Points on a hilly landscape, in no order, each with its height.
A climber steps from a point to whichever of its 2 nearest points has the largest rise for the distance, and stops where none of them is higher. Distance is the straight distance between rows; heights are no part of it.
Mik: [14, 6, 4, 9, 4, 7, 7, -14, -1, -1, 6, 3, -12, 0, 6, 3, -2, -19, -5, -3, 15, 8, 4, 4]  (h 298)
Sogi: [19, 18, 1, -19, -1, 17, 7, -1, 5, -2, 6, 17, 2, -15, 6, -11, -1, 6, 3, 0, -5, -5, 8, -5]  (h 403)
Derib: [-8, 1, -4, -5, -20, -5, 11, 16, -9, 9, -3, 13, 6, 11, 6, 8, 1, 25, 8, -4, -10, -17, 0, 5]  (h 489)
buge: [19, 11, 9, -10, 10, 14, 11, 0, 2, -5, 6, 14, -4, -21, 14, -7, -1, -1, 12, 1, 1, 2, 4, -7]  (h 368)
fivi: [-3, 6, -1, 5, 4, -2, 7, 3, 2, -17, -1, 4, 3, 5, -18, 6, 4, -14, -5, 0, 23, -10, 1, -3]  (h 224)
salub: [7, 12, 1, 2, 12, 6, 3, -9, 11, 3, -2, 8, -12, -18, 4, -20, -2, -27, 2, 1, 8, 19, -2, 4]  (h 319)
zol: [10, 14, 7, -17, 11, 6, -6, 2, 2, 4, 2, 23, 6, -3, 2, -6, -5, -18, 3, 11, 8, -1, -1, 1]  (h 97)
Mazu: [-9, 1, -2, 7, 0, -2, 5, -2, 11, -11, 8, 4, 3, 5, -14, 6, 0, -3, 0, -5, 16, -13, -8, 0]  (h 213)
nenup: [2, -15, 2, 3, 2, 0, -7, -11, 2, 6, 10, -7, -11, 0, -14, 1, 0, -10, 2, 5, 3, 12, 0, 2]  (h 263)
rodop: [-7, -2, 11, 11, 13, 11, -3, -22, -4, 3, -5, -22, -6, -4, -1, -21, -6, -8, 0, 9, -12, 17, -5, 4]  (h 469)
Pebi: [1, -10, -3, -4, -2, -21, 11, 5, -4, -9, 3, -13, -6, 11, -6, 6, 10, 7, 7, 1, 4, -2, 12, -13]  (h 466)
natan: [-10, -8, 6, 4, 1, 2, 1, -9, -7, -6, 13, -12, 1, -1, -5, 7, -3, 9, -5, 7, 14, -7, 1, -11]  (h 230)
Simep: [0, -2, 2, 7, -3, 12, 7, -16, -1, -4, 7, -11, -2, 10, -9, 11, -2, -9, -6, 1, 15, 0, 0, 5]  (h 231)
piv: [3, 0, 12, 3, 6, 5, 1, -15, -7, -1, -11, -16, -13, -10, 8, -16, 3, -21, -8, 5, 21, 3, 5, -8]  (h 18)
vadak: [-6, -2, 6, 12, -6, -9, 12, -6, 4, -13, -18, -14, 0, 8, 2, 0, 17, -5, 4, -5, 16, 6, -1, -8]  (h 44)
Fizo: [-19, -12, 1, 15, -2, -11, 9, -6, 1, -16, 1, -9, 3, 13, -6, 10, 10, 11, -9, 1, 19, 2, 5, -12]  (h 135)
zeso: [7, 3, 1, 3, 10, 5, 6, -6, 9, -8, 0, -7, -13, -21, 2, -19, 3, -18, 6, 0, 5, 15, 1, -1]  (h 297)
Geli: [16, -3, 2, -15, 4, -4, -9, 10, -3, 8, 5, 20, -7, -10, -2, 1, -10, 7, 4, 4, -4, -8, 5, -4]  (h 41)
fuvu: [-5, -16, 12, 3, 3, -5, 16, -4, 0, -20, -9, -18, 1, 1, 6, 8, 1, -4, -3, 2, 20, 9, 13, -7]  (h 5)
vemen: [-6, -3, -8, 15, -5, -1, -15, 2, -3, 13, -9, 3, -2, -4, -5, -4, 6, 2, 1, -3, -12, 4, -13, 11]  (h 394)
Zaf: [-2, 4, -4, 19, -2, -6, -8, -12, -3, 13, 1, -13, -11, 12, -10, 1, 6, -6, -7, -9, -4, 5, -4, 6]  (h 242)
Gal: [-1, -4, -6, -16, -15, 11, -6, 16, -8, 9, 3, 16, 6, 0, -1, 13, -14, 13, -9, 6, -3, -15, 1, 13]  (h 584)
Sot: [-11, -7, -2, 6, 2, -11, -8, 6, -9, -2, -6, -24, -5, -1, -9, -1, 1, 3, -10, 0, 3, -2, 0, -11]  (h 257)
savi: [1, 0, 4, 5, 1, 1, -5, 2, 5, 3, -9, 14, 4, -10, -3, 5, -1, -19, -6, 1, 8, 17, -9, 8]  (h 369)
vot: [-20, -17, 5, 13, 0, -13, -6, -10, 5, -6, -11, -30, -5, 17, 6, 9, 15, 7, -15, 0, 10, 16, 7, -8]  (h 493)
mopi: [0, -8, -4, -1, -1, -18, 8, 14, -9, 3, 1, -1, -3, 10, -8, 1, 7, 10, 14, -3, -3, -7, 3, -7]  (h 488)
gaz: [8, 4, -6, -2, -1, -1, -15, -6, 0, 12, -2, -5, -10, -10, -2, -8, -3, -12, -4, -7, -8, 0, 4, -3]  (h 487)
Kofa: [-8, -6, 9, 18, 9, 5, -5, -23, 1, 10, 0, -19, -11, 1, -4, -10, 4, -2, -1, 3, -1, 20, -5, 5]  (h 478)
nukem: [-17, -16, -3, 0, -8, -14, 1, 18, -14, -1, -2, -17, 1, 7, 5, 9, 1, 30, -6, 0, -6, -1, 5, -4]  (h 299)
Losef: [0, -13, -6, -8, -12, -1, 7, 0, 3, -12, 5, 9, 3, 4, -1, 8, 2, 23, 4, -1, -7, -13, 7, 2]  (h 146)
satez: [7, 25, -7, -13, 9, 8, -18, 9, 14, 9, -6, 23, 11, 7, 11, -9, -2, -6, 3, 4, -22, -11, -5, 14]  (h 374)
futib: [2, 7, -4, -5, -10, -5, -5, -10, -8, 13, 3, 2, -3, 3, 10, -4, -5, 8, -4, -10, -9, -8, 7, -4]  (h 520)
feda: [12, 0, 0, 4, -5, -3, 2, -6, -2, 3, 8, 13, -6, 6, -4, 8, 1, -11, -3, -3, 11, 4, 3, 1]  (h 282)
rir: [16, 14, 4, -2, 11, 13, 11, -14, 4, -1, 7, 7, -14, 0, 15, -5, 2, -24, 4, 1, 16, 1, 2, -1]  (h 312)
lev: [-1, -1, 4, 0, 1, 7, 5, 13, -1, -1, -12, -2, 11, -6, -3, 3, 5, -7, 10, 5, 0, -1, -11, -1]  (h 437)
los: [-11, -4, -5, 4, -11, -6, -10, -14, 0, 7, 0, -6, -2, -1, 3, -9, 2, 11, -5, -6, -10, -2, 4, -6]  (h 538)
suvi: [8, 8, -1, -2, 11, 15, -6, 0, 1, 4, -2, 9, -1, -10, 3, -14, 3, 6, 15, 8, -10, 2, -7, -10]  (h 486)
ruru: [7, 5, 2, 9, 11, -3, 4, 4, -5, -10, 3, -10, -8, 0, -13, 1, 2, -16, -4, 0, 14, -3, -2, -5]  (h 243)
bokuv: [-20, -10, -13, 0, -8, -16, 0, 6, 2, -4, 3, -32, -3, 18, 0, 9, 16, 21, -17, -4, 3, 10, 9, -10]  (h 292)
Sol: [-7, -1, 3, -6, -5, -3, 9, -6, -8, -8, 7, 0, 8, 6, -3, 6, -4, 14, -5, -1, 11, -16, 7, -11]  (h 237)
Getir: [-3, 5, -2, 3, 2, 6, 2, 7, 2, 0, 4, -2, 9, -9, 4, -5, -7, 13, 7, -6, -22, -4, -9, 4]  (h 458)
vos: [11, 14, 4, -16, 1, 15, 0, -4, 3, -4, 0, 4, 8, -13, 8, -8, -9, 5, -2, -2, -13, -14, 4, -2]  (h 438)
Nuvi: [-4, -1, -8, -7, -17, -2, 3, 16, -15, 18, -8, 16, 14, 12, 4, 3, -2, 13, 4, 2, -12, -11, -2, 14]  (h 480)
ledeb: [8, 16, 5, -4, 9, -3, -2, 0, 9, 0, -6, 16, 2, -10, 20, -8, -5, -12, 5, -9, 6, -4, -1, -3]  (h 250)
Rolum: [0, 6, 1, -9, 0, 6, 1, 8, -6, 13, 6, 6, 7, -10, -5, -10, -7, 1, 3, -1, -4, 2, -2, -5]  (h 290)
nas: [11, 19, 1, -10, 14, 15, -6, -3, 4, 10, -6, 13, 1, -11, 10, -21, -5, -4, 12, 7, -13, 2, 3, -7]  (h 428)
zugod: [2, 2, 6, -13, 1, -2, 7, 0, 6, -14, -8, 5, 7, -14, 4, -13, 0, -2, 9, -2, -2, -7, 5, -4]  (h 235)
fivif: [19, 30, -2, -11, 17, 9, -6, 7, 21, 3, -4, 21, 1, -3, 15, -12, 1, -18, 10, 1, -10, 3, 0, 4]  (h 313)
ridez: [-1, 6, 4, -6, -1, 3, 15, -5, 5, -3, 6, -4, 4, -6, 1, -6, -7, -8, 2, -7, 13, -1, 3, -5]  (h 258)
surar: [0, -7, -3, -7, -3, -1, -1, 19, 6, 6, 2, 22, 6, 0, 6, 10, -10, 9, 5, -4, -10, -4, -7, 14]  (h 159)
Labe: [-9, -7, 1, 3, -5, 0, 5, -3, 1, -2, -5, -3, 6, 0, -6, -5, 2, -1, 7, 1, -4, 8, -8, 4]  (h 463)
Zub: [-1, 0, -5, 2, 5, -9, -11, -13, 0, 4, 1, -12, -13, -8, 5, -12, -3, -1, -10, -4, -7, 2, 7, -12]  (h 517)
tubab: [6, 2, -12, 0, -2, 4, -13, 6, 12, 6, -8, 8, -1, -3, 4, -2, 1, -5, 7, -7, -20, -6, -3, 10]  (h 416)
nin: [-3, 18, 4, 1, 12, 20, -2, -5, 7, 4, 9, 11, 5, -11, -7, -11, -6, -5, 5, 7, -2, 7, -13, 5]  (h 197)
Zomob: [-13, -5, -9, 3, -3, -4, 0, 2, 2, -9, 8, -39, -6, 2, -7, 3, 17, 16, -20, -4, 2, 17, 6, -11]  (h 289)
nor: [1, 7, -2, 8, 8, 7, 1, -21, 12, 6, 8, 3, -7, -6, 5, -13, -2, -5, 9, -7, -4, 5, -4, -3]  (h 449)
pom: [9, 9, 4, 8, 4, -3, 3, -3, 0, -9, -4, 8, 0, -10, 19, -2, -3, -3, -3, -11, 1, 5, 3, -4]  (h 220)
ruta: [-2, 3, 6, 9, 5, 17, 0, -13, 2, -1, 9, -1, -1, -11, -9, -6, 2, -7, 2, 8, 8, 3, -16, -1]  (h 212)
motef: [-4, 7, 9, 6, 0, 6, -1, -10, 2, -2, -12, -12, 0, -15, -3, -11, 0, -17, -10, -2, 14, 9, -1, -4]  (h 28)
kis: [10, 8, -4, -1, 8, -3, -2, 15, -1, -6, 4, 3, 3, 3, -11, -1, -8, -6, -1, 0, -9, -14, -5, 8]  (h 283)
fuv: [-10, -16, -2, 17, -2, -19, -10, -5, -5, -1, -5, -4, -7, 19, -4, 7, 9, 5, -7, 1, 5, -5, -2, -2]  (h 509)
Kefu: [-3, -3, 1, 1, -1, 5, -2, 14, -6, -4, -9, 5, 12, -1, 4, 2, -6, 11, 9, 3, -16, -15, -10, 7]  (h 479)
fev: [-4, 5, -15, 8, -8, 10, -15, 5, 0, 12, -7, 2, 0, 1, 1, -3, 2, 0, 8, 1, -22, -11, -12, 15]  (h 404)
sud: [-1, 6, 5, 12, 0, 1, 6, -11, -5, -7, 0, -10, 2, -8, 10, -1, -4, 2, -11, -10, -3, 14, -1, 1]  (h 207)
per: [13, 22, 7, -25, 16, 9, -6, 14, 6, -1, 3, 28, 14, -1, 7, 0, 1, -16, 2, 19, 0, 5, -6, 12]  (h 125)
bupod: [-17, -16, 0, 10, 0, -20, -7, 7, -12, 4, 0, -14, -2, 1, -5, 3, -5, 9, -11, 3, 4, 8, -1, -2]  (h 249)
gez: [2, -1, 7, -7, -1, -6, 6, 6, 5, 1, -6, 8, 2, 7, -6, 6, -3, -11, 12, -2, 18, -8, 1, -9]  (h 61)
Nuf: [9, 14, -6, -19, 6, 2, -8, 1, 0, 15, 3, 30, 4, -5, 3, -13, -4, 3, 2, 8, -17, 0, 2, 5]  (h 349)
dume: [14, 6, -6, -8, -5, 3, -10, -1, 7, 3, -4, 10, -4, -2, 1, -5, 2, -12, 2, 0, -5, -9, 5, 2]  (h 447)
Palap: [-8, -16, 0, -8, -7, -12, 1, 15, -5, -9, -10, 9, 11, 3, -7, 13, -10, 2, -6, 2, 3, -8, 9, 5]  (h 318)
meriv: [-3, -7, 5, -8, 5, -9, 5, -1, -5, 4, 7, 1, 4, -4, 4, -9, -8, 16, 10, 1, -13, -5, 3, -8]  (h 396)
Rizuz: [-2, -10, -2, 0, -2, -4, 7, -7, 5, 4, 10, -23, -8, 5, 5, 4, 1, 8, 5, -8, -9, 12, 4, -2]  (h 481)
pek: [-16, -10, -12, 12, -9, -2, -3, -1, 3, 6, 14, -20, -13, 0, -19, 9, 12, 11, -7, -1, 3, 8, -3, 3]  (h 199)
Radef: [6, 13, 1, -4, 2, 8, 11, -3, -2, 6, 5, 5, 4, -7, -2, -9, 0, -7, 7, -2, 4, 7, -1, -5]  (h 272)
riv: [3, -16, -2, 4, -4, -6, 4, -4, 1, -2, 11, -3, -12, 4, -9, 14, -2, -2, 0, 1, 8, 9, 5, 1]  (h 271)
Gufek: [6, -1, -4, 0, 6, 1, 0, -10, 7, 10, 10, -10, -10, -3, 4, -4, -4, 3, 12, -7, -10, 5, 3, -4]  (h 468)
Suz: [1, -3, -2, -2, -8, 14, 3, 5, -10, -3, 7, -6, 4, 5, -10, 19, -3, 6, -3, 2, 3, -9, 3, 5]  (h 583)
luma: [-20, -7, -7, 12, -8, -7, 4, 5, 10, -4, 2, -4, 1, 2, -17, 7, 5, 3, -4, -5, 15, -4, -7, -2]  (h 206)
tama: [-8, -16, 8, 4, 9, -4, -4, -8, -5, -5, 2, -30, -13, -3, -12, -6, 5, -8, -13, 10, 10, 18, 3, -3]  (h 279)
funi: [-7, -11, 13, 14, 5, -6, 2, -17, -3, 4, -4, -24, -4, 12, 0, 1, 4, -5, -6, 2, 3, 18, -3, 3]  (h 484)
seve: [10, -5, -4, 12, 1, -7, -3, -6, 3, -13, -1, -7, -11, 8, 5, 2, 12, -4, 4, -4, 3, -13, 4, -10]  (h 439)
zez: [-12, -15, -6, 0, -5, -16, -1, 12, -8, -6, 1, -22, -5, 3, 3, 9, 13, 23, -8, -3, -1, 11, 13, -12]  (h 295)
setip: [-8, -3, -11, 4, -13, -11, 2, 15, -10, 2, -5, -2, -1, 13, -9, 9, 7, 10, -2, -2, 2, -14, 6, -4]  (h 510)
zufuv: [-9, -5, 11, 5, 7, -4, 5, -12, 3, -2, -8, -27, -19, -13, 5, -12, 9, -17, -6, 2, 28, 14, 4, -7]  (h 11)
gub: [15, 2, 8, -12, 9, -4, 2, 10, 1, -3, 4, 20, -1, -10, 4, 3, -4, -1, 3, 2, 11, -3, 4, -9]  (h 59)
niluz: [12, -2, 7, -11, 6, 0, 8, 4, -10, -6, 9, 18, 10, 3, 2, 3, -10, 5, 2, 8, -9, -9, 0, 4]  (h 355)
neso: [-6, -13, -4, -4, -5, -9, 2, 21, -17, 1, 1, -2, 1, -1, -2, 11, -8, 23, -4, 2, -6, -10, 7, 1]  (h 303)
gog: [-1, -16, -4, -7, -8, -7, 8, 18, -13, -10, -5, 9, 8, 9, -8, 18, -7, 17, -8, 4, 1, -18, 12, 5]  (h 311)
silir: [11, 1, 11, -14, 7, 2, 3, 1, 5, -3, 1, 15, 3, -2, 2, -1, -5, -17, 6, 5, 18, -6, 1, -4]  (h 76)
nufam: [16, 19, 1, -2, 8, 7, 3, 3, 17, 4, -5, 17, 0, 0, 21, -1, -1, -15, 11, -8, -3, 2, -1, 3]  (h 280)
Siv: [-9, 2, -2, -6, -1, 5, -9, 8, -6, 16, 1, 17, 6, -17, 5, -6, -9, 12, 2, 3, -10, 3, -8, 1]  (h 308)
dufim: [1, 2, 2, 0, 1, 7, -6, 10, 0, 4, -8, 7, 4, -4, 1, -6, 11, 4, 19, 6, -1, -1, -12, -4]  (h 431)
Razu: [7, 9, -11, 1, -1, -1, -8, 21, -6, 4, -4, 11, 2, 2, -7, 2, 3, -4, -4, 5, -10, -11, -8, 11]  (h 304)
kili: [-1, 3, 2, -2, -12, 11, -3, -11, -1, -2, -2, 13, 13, 1, 8, -2, 2, 6, 1, 1, -6, -5, -4, 5]  (h 502)
gav: [-2, -8, 5, 8, 7, -2, 5, -12, -2, -10, 2, -35, -17, 4, -2, 1, 16, -2, -12, 5, 17, 18, 8, -9]  (h 284)
Temi: [-1, -7, -4, 8, -7, 11, -17, -20, 5, 14, 3, 8, -8, 0, 1, -1, -5, -4, -3, 1, -10, 7, -4, 7]  (h 462)
bere: [-18, -16, 5, 11, 2, -17, -2, -8, 0, 6, -1, -34, -4, 15, 1, 5, 3, 3, -6, -2, 1, 17, -1, -1]  (h 490)
Robeb: [3, -7, 3, -17, 1, -8, 2, 13, -4, -9, -2, 25, 14, 3, 1, 4, -10, 0, -2, 5, -1, -9, 5, 9]  (h 332)
riso: [-11, -15, 3, 12, -5, -15, -12, -14, 3, -4, -5, -14, -8, 8, 6, 6, 7, 2, -12, -1, 8, 1, 4, -5]  (h 500)
Leme: [5, 11, -5, -12, -8, 5, -8, 11, -2, 16, 6, 30, 5, -11, 9, -1, -5, 15, 0, -1, -10, 0, 1, 3]  (h 325)
Zako: [-5, 2, -11, -13, -11, -8, -2, 25, -2, 4, -8, 23, 9, 12, 2, 15, -4, 6, -6, -2, 2, -25, 6, 14]  (h 550)
tob: [-1, -4, 5, 3, -5, -4, 12, 2, 5, -8, -15, -5, 2, 11, 1, 5, 8, -15, 10, -4, 16, -5, 5, -6]  (h 51)
pugu: [-4, -6, 10, 3, 7, 14, 5, -9, -1, -6, 11, -10, -6, -13, -2, 0, -4, 2, 3, 6, 13, 0, -6, -7]  (h 223)
Mivub: [-4, -7, 5, 5, 8, -8, -5, 2, -8, -7, -7, -24, -10, -9, -11, -10, 3, -6, -6, 8, 3, 8, -2, -7]  (h 270)
Lonid: [-11, -3, 0, 6, 1, -1, 6, -7, 0, -6, 7, -42, -11, 8, -11, 0, 24, 11, -14, 3, 13, 23, 4, -9]  (h 287)
mosut: [5, 10, 0, 7, -1, -2, -5, 6, -3, 1, -5, 9, 4, 7, -7, -3, 11, -4, 7, 4, 6, -13, -7, -6]  (h 379)
fovo: [12, 12, 10, -22, 16, 8, -4, 13, 13, -1, 0, 30, 12, -6, 14, -1, -8, -6, 12, 10, -8, 7, -8, 13]  (h 149)
radu: [3, 3, 2, 4, 7, 11, -7, -20, 10, 12, 1, 13, -4, 0, 13, -9, -9, -9, 8, 0, -10, 13, -2, 3]  (h 446)
gopib: [-3, 2, -1, -1, 5, 2, 6, 2, 1, -1, 5, -17, 5, -7, 5, 1, -18, 7, -1, -9, -18, 4, -1, 6]  (h 445)
let: [-4, -18, -2, -3, -6, -8, 7, 1, 3, -14, 7, -4, 3, -2, 0, 13, 1, 20, -3, -5, -3, 0, 9, -2]  (h 141)
Guzu: [4, 1, 2, -6, 4, -6, 0, 0, -9, 3, 10, 13, 5, 3, 7, -6, -16, 18, 1, 1, -19, -7, -2, 5]  (h 376)
gubo: [4, 12, 3, 2, 6, 10, -5, -1, 11, 13, -6, 8, -2, -17, -3, -7, 0, -21, 1, 1, 8, 15, -12, 3]  (h 345)
kad: [-10, -10, 9, 12, -3, -1, 5, -6, -9, 2, -3, -17, 2, 6, -11, 2, 5, -1, 1, 6, 2, 13, -6, -1]  (h 477)
nila: [-3, -1, 0, 10, -3, -3, -11, 4, -1, 18, -13, 6, -5, -2, -8, 1, 2, -11, 1, -3, 4, 12, -10, 4]  (h 385)
tosap: [-3, -13, -8, 0, -16, 2, -11, -4, 5, 5, 2, 10, -2, -1, 2, 8, -6, 3, -7, -1, -8, 1, 0, 12]  (h 472)
Kag: [-13, -13, -5, 11, -6, -5, 10, 3, -3, -14, 5, -11, 5, 8, -8, 14, 6, 16, -8, 1, 4, 9, 1, -4]  (h 138)
Mamel: [1, 1, -5, -19, -11, 8, -3, 26, -4, 9, -5, 17, 10, 5, -6, 14, -8, 3, 1, 6, 0, -25, 7, 14]  (h 567)
zad: [7, -7, -4, 2, -3, -13, -2, -3, -7, -9, 1, -7, -11, 7, 1, 8, 10, 7, -1, -2, 3, -11, 15, -14]  (h 443)
Goko: [-3, 3, 4, 13, -2, -1, 4, -11, 3, -4, -15, -17, -3, -4, -2, -8, 16, -16, 0, -3, 12, 9, -2, -3]  (h 37)
bive: [-3, 2, 4, -6, -4, -4, 13, -5, -7, -9, -1, -8, 6, 3, -7, 0, -1, -5, -7, -4, 16, -4, 12, -11]  (h 247)
gesop: [-3, 5, 2, 13, -7, 2, 2, -22, -3, 3, 6, -16, -6, 9, -15, -1, 6, -8, -12, -2, 10, 4, -2, 4]  (h 236)
Rodi: [8, 23, -5, -13, 16, 15, -11, -3, 9, 15, 6, 29, 3, 1, 7, -18, -6, 2, 11, 10, -18, 4, 1, -2]  (h 380)
mided: [9, -3, -2, -3, 0, 4, 5, -6, 7, -12, -6, -15, -5, -14, -2, -9, 6, -14, 5, -2, -4, 12, 6, -1]  (h 278)
fel: [-3, -1, -2, -2, -12, 11, 1, 9, -11, 4, 3, 11, 11, 6, -4, 17, -9, -1, -8, 0, 2, -5, 0, 11]  (h 603)
nuki: [-8, -4, -8, 1, -12, -11, -4, 7, 0, 3, -6, 16, 5, 13, 7, 10, -7, 2, -4, -7, 1, -18, 0, 7]  (h 534)
nufod: [5, 5, -6, 14, -1, 0, -5, 6, -6, 9, 1, -7, -6, 9, -11, 7, 1, -5, -1, -8, -2, -6, -10, 5]  (h 248)
tuver: [-1, 0, 8, 8, 15, 0, -1, -11, -7, -2, 2, -10, 0, -3, 1, -17, -8, -3, 9, 9, -12, 6, -8, -1]  (h 444)
fofef: [-1, 14, 1, -6, 8, 12, 0, 5, 10, 10, 5, 12, 13, -1, -7, -4, -6, -11, 8, 2, -2, 1, -16, 10]  (h 182)
sizod: [5, -10, -1, -13, -12, -3, 8, 12, 1, 0, 3, 21, 4, -4, 3, 15, -8, 20, 3, -7, -2, -9, 7, 5]  (h 153)
rulif: [-15, -9, 3, 2, -2, -14, 12, -11, 7, -1, 7, -28, -1, 16, -1, 5, 9, 5, 1, -8, 2, 20, 5, -4]  (h 485)
Boma: [-7, -8, -8, 10, -11, -12, -6, 3, -7, 0, -2, 3, 2, 19, -3, 15, -1, 4, -9, -3, 3, -16, 4, 4]  (h 522)
rorum: [13, 35, -3, -17, 18, 19, -9, 10, 18, 7, -3, 21, 12, 4, 14, -8, -4, -5, 10, 6, -23, 2, -4, 13]  (h 350)
kovof: [-1, 3, 2, 3, -6, -3, 8, 1, -14, -8, 0, -1, 12, -1, 2, 5, -9, 9, -14, -7, -7, 3, 4, 3]  (h 200)
tipa: [8, 4, 2, -2, -4, 19, -1, -11, -1, -2, 3, -1, 4, -2, 4, 1, -2, 5, 4, -2, -9, -10, 1, -2]  (h 475)
Vuki: [-3, -13, 6, 2, 6, -3, 12, -9, 9, -11, -1, -17, -13, -9, 3, 1, 4, -13, -2, 0, 23, 12, 8, -7]  (h 8)
tovun: [-21, -12, -14, 6, -13, -8, 1, 13, 7, 1, 5, -13, -5, 2, -20, 9, 4, 8, -3, -2, -1, -2, -5, 6]  (h 203)
barag: [1, 8, 3, -13, 5, 5, -3, 18, 8, 7, 0, 23, 12, 0, 3, 4, -8, -2, 9, 3, -8, -4, -10, 17]  (h 167)
gelet: [8, 3, -5, 2, 6, -2, -2, 11, -7, -4, 4, -8, -6, -3, -13, 3, -6, -1, -4, -1, -3, -6, -4, -3]  (h 264)
Gado: [19, 7, 4, -5, 6, 6, 5, -12, 6, -1, 4, 7, -12, -7, 14, -2, 1, -8, 11, -4, 9, -3, 5, -13]  (h 334)
duluk: [-5, -8, -6, 6, -18, 3, -1, -13, -1, -6, -2, 6, 7, 5, 1, 10, 3, 3, -9, -1, 2, 0, 1, 5]  (h 482)
Dez: [0, -1, -5, 0, -18, -5, 7, -1, -11, 6, 2, 4, 4, 13, 7, 2, 3, 15, 3, -9, -12, -6, 7, 2]  (h 501)
nepe: [-8, -5, -4, 4, -11, 3, 4, -4, -16, 0, 6, -17, 12, 4, -3, 5, -1, 16, -10, -1, -11, 6, 1, 3]  (h 195)
bele: [13, 25, -11, -6, 0, 5, -16, -4, 13, 7, -2, 22, 2, 5, 5, -8, 7, -10, 3, 0, -10, -11, -4, 7]  (h 402)
doz: [7, 16, -6, 5, 3, 1, -11, 14, 1, 0, 3, 21, 6, 4, -3, 1, 7, -8, 0, 8, 3, -9, -16, 5]  (h 333)
noso: [8, -7, 2, -8, -2, 5, 7, -8, 2, -11, -1, -1, 0, -14, 6, -6, 0, 5, 6, 1, -8, 9, 9, -3]  (h 261)
tev: [1, -3, 3, -1, 1, -4, 7, 14, 0, -8, -6, 2, 12, 12, 4, 8, -1, 4, 9, -4, -3, -17, -3, -1]  (h 506)
Bopa: [-6, -8, 6, 0, 9, -8, -4, 2, -10, -1, 6, -5, 3, -6, -4, -11, -7, 10, -1, 7, -13, 1, -3, -2]  (h 415)
Puses: [13, 2, 0, 5, 5, 1, 3, 3, 4, -12, -8, -3, -1, 8, 7, 6, -1, -6, 4, -7, 0, -14, -3, -1]  (h 474)

Where does a climber stop that starts at each point below?
fovo | suvi
zeso | los
riv | kili
Losef | suvi
kovof | los
Radef | suvi
motef | suvi
Sot | bere
zad | fel
bupod | fel
nukem | bere

Call two points neighbours if one is among the 2 nearest of the other. Go from one point of each pair to the other, from neighbour to neighbour, staying as high as possible. Name the lowest point that can't be avoided.
kili, bere | radu
bere, tev | seve
suvi, bere | dufim

For each start below, name every point that the climber comes to, in order.
vot | riso > fuv > Boma > nuki > Zako > Mamel > Gal > fel
gub | silir > zol > per > fovo > barag > fofef > nin > ruta > pugu > natan > Sol > bive > ridez > Radef > Rolum > Siv > Leme > Nuf > Rodi > nas > suvi
fivi | ruru > gelet > kis > Razu > doz > mosut > dufim > suvi
zufuv | piv > motef > Goko > vadak > tob > gez > silir > zol > per > fovo > barag > fofef > nin > ruta > pugu > natan > Sol > bive > ridez > Radef > Rolum > Siv > Leme > Nuf > Rodi > nas > suvi
fuvu | vadak > tob > gez > silir > zol > per > fovo > barag > fofef > nin > ruta > pugu > natan > Sol > bive > ridez > Radef > Rolum > Siv > Leme > Nuf > Rodi > nas > suvi
nepe | kovof > sud > pom > ledeb > nufam > fivif > rorum > satez > bele > dume > gaz > Zub > los
